The views of a scene show one set of named points, each view turned or mirrored, and shifted as a whole, with a little noise and some points left out.

Scene 1
View 1
Duzo: [ -2 -44 -19  34 -32   5  31  37  36  -6   7 -23 -25  -3  51 -40 -25  21
  11 -20 -29  78  37 -21  17  24 -21  -9 -52  18  -7  43  68  23  45 -10]
ziz: [ -7 -33 -10  12   4  10  21   2   5  -2   5   9   9   2 -11 -26 -14  -3
   4 -10 -15  38   8 -21  13   8   1  28 -27 -12  -6  44  23  21   6   2]
muvu: [  2 -14  -2 -22  25  17  -7 -27 -16  10  -1  29  15   2 -33  13   9  -9
  -2  -9   2 -17 -17 -18   9 -13   4  29   3 -32  -3   5  -3   6   5  21]
Dutav: [ -2 -21  -4  -7  15  14   4 -14  -3   9   3  19  10   1 -21   1   2  -4
   1  -9  -7   4  -8 -19  11  -4   1  23  -8 -18  -6  16   7   9   6  14]
dumik: [-16 -22  -4 -14  -2  15  -3  -3   1  10   4   1   8   8 -25  -2 -14  -2
  -9  -8  -8  19 -16 -14  11   0  21  14 -27 -15  -3  24   6  21   8  11]
zif: [  3 -12 -16 -26  -1  24 -19  -5  -2   9  -4  12  -8   1   5   3  -3   4
  -5 -20  -3   2   7 -14   4 -11  -2  13 -18 -20  -9   5  18   9  29  21]
vavu: [-17 -27   6   1  11   9  14 -11  -1   9  11   7  15   4 -37  -2 -10  -8
  -2  -2 -10  19 -26 -19  19   3  19  22 -21 -17  -2  27  -1  21  -9   4]
Nop: [  5 -24   4  10  -5   9  10  -5  27  11   7  -7 -20  -3  24  10   5  19
   9 -14 -11  21  -1 -14  19   7 -19 -11 -18   6  -2  -3  38   2  34   7]
von: [ -3 -14  -8 -27  25  21 -13 -26 -25   9  -2  34  24   4 -49   6  -1 -16
  -7  -8   0 -14 -16 -20   5 -17  15  42  -2 -39  -6  19  -9  14  -7  19]
Zanep: [ -1 -19  -8 -15   3  20  -5  -7   3  10   0   8  -1   3  -5   3  -1   2
  -4 -13  -5   7  -4 -15  12  -4   0  11 -17 -16  -8   9  15  11  20  16]
dugud: [  0 -14  25  -5  21  12   6 -35   6  20   9  12   1   1 -23  33  20   3
   6  -3   0 -18 -37 -14  20  -3  -4   5   8 -12   2 -18   2  -5   8  15]
Pupib: [ -9 -23  -8 -12  -1  15  -4   3   4   8   3   2   1   6  -8  -5 -11   3
  -8 -12  -8  19  -3 -15  13   0   9  13 -25 -13  -4  21  16  19  18  12]
View 2
vavu: [ 22  -6 -15 -12  17  -4  25 -27  -3  -7  23   6  14  -3   9  15   6  -1
 -14   0  -2   3 -11  -9 -18   1  10   1 -13  14  14  22  27  -2  -2   8]
dumik: [ 14  -1 -16 -31  18  -2  29 -22   3  -6  23   6  15  -3   3   0   7   2
 -21  -1   1   9 -16  -2 -14   4  17  -3  -6  12  14  16  16  -1   0   1]
Duzo: [  -1   67   -5 -100   -9  -22   37    6  -21   38    7    3   43   22
   22  -44    1   51  -15  -40  -11   14  -25   32   16  -13   47   -9
    2   -4   -1  -18   -2   21   34  -70]
Dutav: [  3  -1  -5  -8  10   9  17  -9   0   4  17  -6  16   6   2   1  11  -7
 -16  -1  -3   3  -6 -10 -24  21   9   6 -14  -5  15  19  18   8  -6  -3]
zif: [-10   4 -14 -33  16  16  27  -8   9   2  13   3   7   6  -5 -16   8  -2
 -24  -4   3  16  -7  -4 -21  13  17 -12  -7   2  18   2  -3   4  -4 -15]
von: [ -3 -25  -7  12  20  10  22 -13  12 -15  25 -12   9   0 -13   7  17 -31
 -24  15   3   9  -7 -22 -41  31   6  13 -11  -6  23  39  27  -2 -21  20]
Zanep: [ -5   8 -12 -20  16  14  18  -9   5   2  14   1   8   7  -2  -8  10   1
 -16  -3   2   8  -4  -4 -18  16  12  -6  -8  -2  18   4   3   8  -1 -11]
Nop: [  0  36 -11 -32   4  17   8  -4  -9  19   0   9   8  13  16  -4   4  26
   2 -16  -3  -1   9   7  -3   8  12 -15 -13  -2  12 -23 -10  17  11 -33]
dugud: [ 11  -1 -13  21  14  30  -2 -16  -5  -1   2  10  -9  -1  11  30   9   3
   9   5   1 -14  15 -13 -23  18 -12  -5 -24   4  19  -1   7   9  -7   9]
muvu: [  3 -15  -9  20  20  21   9 -17   7 -10  15  -1  -1  -2  -4  19  13 -19
  -9  12   1  -1   6 -18 -33  28  -5   4 -18   0  21  22  17   2 -15  16]
Pupib: [ -1   6 -13 -32  14   4  27 -14   4   1  17   4  15   5   2  -8   8   3
 -23  -6   2  11  -9  -1 -19   6  19  -5  -6   5  13  12   9   3   2 -12]
View 3
dugud: [-16  12  -7  13 -14  11 -16  14  21  14   8 -27 -38  16  42  11  -9   3
  13  -4 -29 -39  23  16 -31  -4 -12 -11   9  21   9   8  20   1  22  -8]
ziz: [ -5  -2 -26  15  13 -25  10  14  31 -24 -20 -33   0 -12 -23 -12 -17   5
 -11   1  24  -4  -7   3   7  -7   2   2  -7  -9  28 -11  13 -44 -10  14]
Nop: [-10   6 -27 -14 -10  -4  11  -3  24   8   9 -21  -6   1 -19 -39 -13  -2
  -4  11  -6  -3  21  27   3   7  -5  14  -3 -15 -16  -1  16 -42  34  16]
Zanep: [-16   3 -23   4   5  -6   1   9   3  -7  -4 -10  -8   2  -4  -3  -4  -8
  -4 -12   1  -9  10  14  -7  -4   1   3 -16   4  -2  -4   8 -23  18   9]
dumik: [-10  -2 -13   8  15 -15   1  23  16  -7 -14 -26  -7   8  -8   9 -13  -2
  -4 -17  14 -16   8   8  -9  -8  12  12 -13   8  21  -4   0 -25  10  -2]
Pupib: [-13   4 -22   4  11 -12   5  16   8 -13  -9 -18  -2   3 -11  -2 -11  -9
  -7 -11  14  -9   5  12  -3  -4   8   9 -17   4   8  -7   4 -29  13   7]
Duzo: [ 10  -3 -40 -23   7 -31  42  -4  40 -12  -6 -36  29 -19 -85 -61 -19   5
 -25  23  36  26   8  19  36   6  14  34 -10 -41   2 -15   7 -89  19  38]
vavu: [ -9  -1  -7  18  12 -16  -4  29  29  -7 -16 -34 -16   3   7  14 -17   7
   0 -14  13 -22   3   5 -11 -10   5  -1  -3  12  35  -5  10 -22  -3  -7]
zif: [-22   5 -30   4   9  -6   1   3 -11 -16  -3   4  -1   3  -2  -5   1 -17
  -6 -14  -2  -7   8  16  -7  -3   1   7 -22   2 -18  -5   3 -20  23  17]
Dutav: [-16   5 -20  16   8  -8  -8  11  11 -14 -12 -17 -16  -3  11   3  -6  -4
  -1  -8   0 -18   2   7 -12  -6  -6  -8  -7   8  13  -5  14 -18   3   7]
View 4
dugud: [-15  16  16 -13  14 -32   2 -12 -13  14  38 -25  -5   5 -38  18   6  25
 -23 -26  -9  19 -19  10  -4   5 -10  12  23  -2  13 -11  19  -9 -19 -29]
Nop: [-26  11  14 -12  39  -3  25 -17   5   6  -3 -57   1 -21   2  12  12  -4
 -10 -20   6  -7 -10  23  11  18   0  -2  -1   6 -26 -18  -2 -22 -12 -13]
Zanep: [-12  -4   6 -15  22  -7   8  -7  -2   3  12 -24   2  -3  -5  15   1   9
 -16 -19   0   8  -9  12   2   4  -4   4   3   4   2 -24  20  -4  -9  -4]
Pupib: [ -3 -13   3 -14  30  -7   9  -5   1  -9  -5 -23   9   3   1  12   6  -2
 -12 -10   8  12  -4   7   2  14   5  -1 -18  13  -2 -21  16   5   0   9]
zif: [ -8 -11   9 -13  27   6  -1  -3   6  -8  -2 -15   1  -3   5   4   1  -2
  -6 -29   6   2 -16  17  -3   8  -3  16   2   0  -7 -34  21  -1  -6  19]
Duzo: [-31 -12  -4  -6  63  23  59 -19  20   3 -56 -80  19 -42  46  14  16 -33
  -2  16  25 -24  23  23  31  28  18 -31 -55  29 -52 -16 -16 -19   5  -2]
ziz: [-15 -25 -13 -10  35  -3  24   0   3   1 -14 -23  15  -9  12  23   1   0
 -14  12   5   7  19   5  18   3   7 -20 -35  24   4 -13  20   9   3  -4]
dumik: [  2 -13   3 -11  32 -15   6  -5  -7  -8   2 -21  13  14  -6  15   8   4
 -17  -7   5  24  -3   2   3  17   8   0 -23  18   7 -13  16  13   2   7]
muvu: [ -3  -6   5 -15   9 -24 -11   3 -13   2  31   4  -5  16 -29  17  -4  26
 -20 -22 -10  24 -18   3 -10  -7 -11  12  15   1  24 -20  37   8 -14  -8]
von: [  2 -26  -6 -16  10 -15 -17  11 -10  -6  23  24   0  20 -17  16 -12  24
 -15 -16 -10  29  -8   0  -9  -8  -9  10   5   9  34 -29  44  18  -3   8]
Dutav: [-11 -15  -2 -12  18 -12   3   0  -4   2  11 -13   3   1  -7  19  -3  13
 -18 -11  -2  12  -5   7   3  -1  -3  -1  -3   9  15 -19  27   5  -6  -5]
vavu: [ -3 -14  -2 -10  26 -27  10  -1 -14  -1  12 -15  15  16 -17  18   5  15
 -22   4   0  30   6  -3   7  10   7 -12 -21  23  21  -7  23  12   3 -10]

Which points are out of place in each view (at most two, in the order of its rows)? Write none if all are in place.
view 1: muvu
view 2: vavu, zif
view 3: dugud
view 4: Zanep

Scene 2
View 1
nibil: [-20  11   2  -1  11 -35  19  -2  -7  12   4  12   6 -12  -8  32  11  23
  -4   0 -29   1  10 -12  18  26  -2  -5   5   5  -5  -2  16  -2  -2 -18]
popez: [ -4   1   7  -5  24 -18  29  -8  -5   9  -5  14 -24 -15   0  22  -8  40
   5  -1 -23  -5   2 -12  17  -1   8 -18   5 -19  -7   8  15  -4   1  -9]
ged: [ 33  19 -12  -8  36 -17  17 -28  19  21  16  17 -27 -30   8  -1 -18  27
 -16  13  26  18 -43   2  14 -14  13   5 -21 -18   5   9  -8   0  26  37]
sus: [-22  -4  -3   3  11 -30   3   7  -3   2 -12  25  -2 -10 -20  27  15  24
  -1  -3 -37 -15  13 -21  -2  24  -4  -2  17  -9  -8 -14  38  12  -3 -15]
tev: [  2  20 -14  -9  23 -48   9 -16  10  14  15  14   1 -20  -1  16   4  19
 -16  12  10  30 -24  -5  11   9  -1  18  -7  11   8  -9   8   2  15  23]
Rege: [ -5   9  -4   6  14 -22   8  -7   4  10   3  21  -1 -18 -13  23   5  20
 -12   4 -21  -9  -5 -11   9  22   2  -4  -1   0  -7 -10  20   6   5  -5]
rofe: [-11  11 -20   4  10 -41  -8  -1   9   5  -1  26   9 -18 -20  19  18  13
 -17   9 -14   3 -11 -11  -5  28 -10  22   3   4   2 -23  31  18   7  11]
bolam: [ -8   0   4   1  20 -15  19  -7  -6   9  -3  15 -15 -17  -9  24   1  32
  -1  -3 -29 -11   4 -13  14   9   5 -16   5 -13 -10   3  18   3  -2 -19]
zer: [-43 -16  19  -1   9 -25  23  15 -23  -1 -27  18 -15   0 -18  42  11  40
  19 -13 -72 -26  42 -28   8  19  -1 -27  35 -18 -16   3  41   1 -19 -52]
mek: [  4  16 -14  -6  23 -33   5 -12   9  13   6  21  -7 -19  -6  13   0  21
 -14  11   3  12 -21  -8   3   7  -1  14 -10  -3   3 -12  14   7  14  21]
gulil: [  6  32  -6   5   3 -23  12 -21   6  27  32  12  30 -33  -5  25   9   5
 -27   6  -6   1 -17   7  33  49  -3   0 -23  27  -3 -11 -13  -4   9  -7]
zasu: [ 19  13  -9  -4  29 -16  13 -19  12  16  11  17 -19 -27  -1   9  -9  26
 -14   8   8   6 -25  -4  10   0  10   0 -14 -12   0  -1   3   4  17  20]
nirot: [ 10   7  -5  -9  33 -22  17 -13   6   9   2  19 -30 -20   1   9  -7  34
  -5   6   3   8 -19 -10   6 -13   8  -2  -4 -20   1   6  14   2  13  17]
dega: [ -2  10  -1 -14  27 -35  20 -12   1  12   4  11 -21 -14   1  17  -5  35
   1   3  -5  16 -10 -14  15  -7   6  -2   4 -11   1   7  14  -3  10   6]
Ler: [-30  23  -9 -23  13 -83  14 -13  -3  15  15   9  10  -3   5  35  13  24
  -2   8  -1  56  -5 -16  17  14  -9  31  10  23  13 -11  14  -6  12   9]
View 2
rofe: [  2  -3   4   6 -24  -2 -15 -14  -4   1  -1  21  10 -15  22 -19   5   0
 -21 -11  -6 -21  24  33 -16  -3  27   4   9 -18 -17  -4 -12   8   8  -1]
popez: [  4 -21  12 -30 -17   8   2  -4 -11 -27   2 -10  -7   4   2   6 -11  -5
  17  17  10   9  24   6  -5 -11 -10   5 -15 -17   8 -15  -4  -2  25 -11]
ged: [ -2 -32  16 -19  -8   8  -1  18  16 -12 -35  25   5   7 -23  -4 -43 -16
  -3   3  30 -11  30  26 -15 -19 -28  -8 -10  30 -24 -40 -13 -25  -3  29]
Rege: [  7 -14   3  -8 -18  -4  -7  -2 -10 -14   7   4   2  -4   9  -1  -2  -4
  -3   3  -5  -6  15  20  -7  -8  10   6   7 -22  -8 -15  -6   4  11   2]
tev: [  3 -26  27   9 -12  -4 -15   6   0  -9 -23  38   7  -9  -6 -13 -17  -5
 -17 -12  24 -21  34  24 -19   0   5 -12  -2   2 -15 -14  -8  -2  -7  10]
bolam: [  5 -21   5 -21 -21   1  -2  -5 -13 -23   7  -9  -3   2   6   8  -5  -1
  13  13   0   8  17  10  -4  -9  -2   8  -6 -29   8 -14  -2   4  22 -11]
zasu: [  1 -21   8 -14 -12   6  -4   9   8 -13 -19  15   1   4 -10  -3 -27 -11
  -4   4  17  -7  23  22 -11 -16 -12   0  -5   8 -16 -28 -12 -12   5  17]
sus: [  7  -3   3 -11 -29   1  -7 -22 -14 -11  18  -6   0 -13  30  -3  16   2
   0   5 -15  -3  22  18  -8  -7  21  10  -1 -40   3   1 -10  13  26 -19]
nirot: [ -2 -21  12 -28 -18   9   1   0  10 -12 -16   8   3  -1  -2  -5 -23  -8
   7   7  19  -1  35  22 -16 -18 -17  -3 -15   5 -10 -21 -14 -13  15   1]
gulil: [ 17 -29   1  26  -4 -24 -18  20 -29 -22   1  32   5   1 -18   7 -15   2
 -14   2   5 -18  -4  13   3   9  17   2  23 -24 -13 -24  12   8 -19  29]
mek: [  0 -15  12  -3 -16   1 -10  -1   4  -7 -17  24   8  -8   1 -13 -14  -8
 -14  -5  13 -18  26  28 -18  -7   2  -3  -1   3 -19 -21 -10  -6   4   8]
View 3
popez: [ 12 -21 -17  -2  -2  11   7  -6  -5 -23  -6  13   6  -5 -12  11  -1 -12
  10  -9  14   3   6  15  33   4   5  12   6   2 -11 -22   8  -5   4   5]
Ler: [ -1  -5 -16  15 -58  30   0 -14   9  -8 -10 -14 -20   4   2   4  -1  -1
  31 -36 -17  18   7 -19 -35 -38   2   2 -15  27  12 -52  12   2 -12   3]
tev: [  3 -13   0  23 -34  29  -6  -7  -5 -15 -33 -14 -12   2  -9  -5   3 -32
  20 -23  -2  16  15 -21   2 -30 -12  -5  -6  10   9 -37  -8   1 -26 -12]
rofe: [  3 -26 -12  26 -14   8  17   4   8   4 -10  -1 -15  14  -4 -25   0 -21
   5  -9   0   0   6  -1 -12 -43  -6 -23  16   5  17 -36  -4   4 -27  -8]
Rege: [  3 -22  -3  16  -4   1  14   1  -4 -10  -8  11  -1   3 -11 -13  -1 -18
   2 -10   7  -3   5   7   8 -15  -3  -3  10   1   6 -19  -6   0 -18  -8]
zer: [  9 -26 -40 -15  11 -19  44   1  14  -6  46  41  11   2  -1   7 -13  36
   1  -2  12 -14 -20  44   3   4  26  11  23   4 -10 -17  29  -1  23  20]
mek: [  5 -24  -6  22 -17  22  -2  -1  -2 -13 -30  -9  -9   6 -10 -10   4 -34
   9 -14   6  10  15 -10  14 -28 -10 -13   5   1   9 -31  -9   0 -25  -8]
zasu: [  8 -22   2  17 -10  24  -9  -7 -12 -23 -39  -6  -2  -5 -19   0   5 -43
   8 -13  12  13  18  -8  40  -9 -14   1   1   0   1 -24 -11  -6 -26 -11]
bolam: [  7 -16  -3   5   3   3  15  -1 -13 -20  -3  19   9  -5 -13   2  -3 -14
   6 -13  14  -2   7   9  21   3   5  12  -1   3  -6 -19  -2  -6 -13  -7]
ged: [  9 -23   7  20 -20  41 -26  -9 -14 -32 -57 -17  -7  -7 -21   7  10 -60
  14 -18   9  25  27 -20  54  -8 -22   3 -10  -3  -1 -29 -18  -6 -26 -14]
nirot: [ 10 -31 -17   9 -10  28  -9  -5   0 -23 -28  -4  -6   0 -15   6   4 -36
  10  -6  12  16  13   1  44 -12 -10  -2   4  -2  -5 -27  -2  -6  -9   3]
dega: [  7 -20 -16   4 -23  28  -6 -11  -3 -24 -17  -1  -5  -2 -10  12  -2 -20
  18 -16   6  14   9  -1  25 -10  -2   6  -2   8  -3 -31   6  -2  -4   5]
sus: [  3 -29 -24  11   0  -7  30   5  11  -1  15  15  -3   9  -3 -13  -7   0
   0  -4   6 -10  -6  21  -4 -23   7 -10  22   4   6 -23   9  -2  -5   2]
nibil: [  2  -8  -2  12 -16   2  17  -4  -9  -9  -3  10   2  -1  -5  -7  -3  -4
   9 -19   2   1   6   1  -9 -14   4   9  -4  13   5 -28  -1  -2 -17  -8]
View 4
Rege: [ 18  -7   4  21   5   2   1   8  19   6  -5   0 -21   3  10  -8   2  24
   8   8  -4  19 -16  -2  -7 -13  -3   9   6  15  -6   6   0 -12  -7  10]
tev: [  1   2  35  38  23  -3 -12 -11  29   2  -1   8   5   3 -12  -1 -16  20
 -22   9  -4  32   1   8 -10  -3  -7  -3   2   4 -12   6  12  -4   3  -7]
bolam: [ 14  -4  -1  26   2   4  17   3  13   6  -2  -7 -35  15  28   1   7  20
   9  12  -1   4 -30 -16  -2 -13  -2  16   0   6  -3   8  -5 -10  -3   9]
ged: [ -4   6  37  38  29 -11 -10 -16  15 -32  -6  11  14  -4  -5  16  -4 -13
 -33   5 -11   0  -8  27  -8 -28  10   6  -8 -16 -20  14   4  30  10   7]
Ler: [ -7   5  46  51  26   4  -3 -24  41  32  11  -1  -8  20 -12   4 -26  48
 -21  15  10  46   0 -19  -6  20 -24 -10   6  -3  -5  -8  21 -25   2 -23]
dega: [ -4  -2  23  37  16   3  11 -12  18   0   6  -2 -14  14  13  15  -3  20
 -16  12   0   7 -19  -8   0  -9  -4   6  -4  -9  -8   7   4  -1  10  -4]
popez: [ 12   3  -5  29   7   1  20   6  14   1  -2 -10 -38  14  31   5  10  16
  11  13   3  -2 -31 -15   5 -11   3  18  -2   3  -1  10  -6  -3  -3  17]
nibil: [ 16   9  10  33  12  -2   5   1  30  17  -4  -5 -24   9   8  -7  -3  30
   9  11   4  29 -14 -14  -3   3  -8   5   4  11  -2   7   7 -17  -9   3]
gulil: [ 31  34  13  31  27 -22 -19   2  46   6 -27  -5 -12  -9  -7 -27  -2  12
   8   6   1  42   6   7  -1  12  -2   4   5  21  -5  17  13  -5 -25  16]
zer: [ 11 -20 -25  22 -19  24  43  16  12  41  14 -17 -75  36  54   1  15  55
  36  16  11   4 -50 -51   6  -3 -15  21   7  16  11  -2 -10 -45  -6   7]

Which points are out of place in each view (at most two, in the order of its rows)? Write none if all are in place.
view 1: nibil
view 2: none
view 3: bolam
view 4: popez
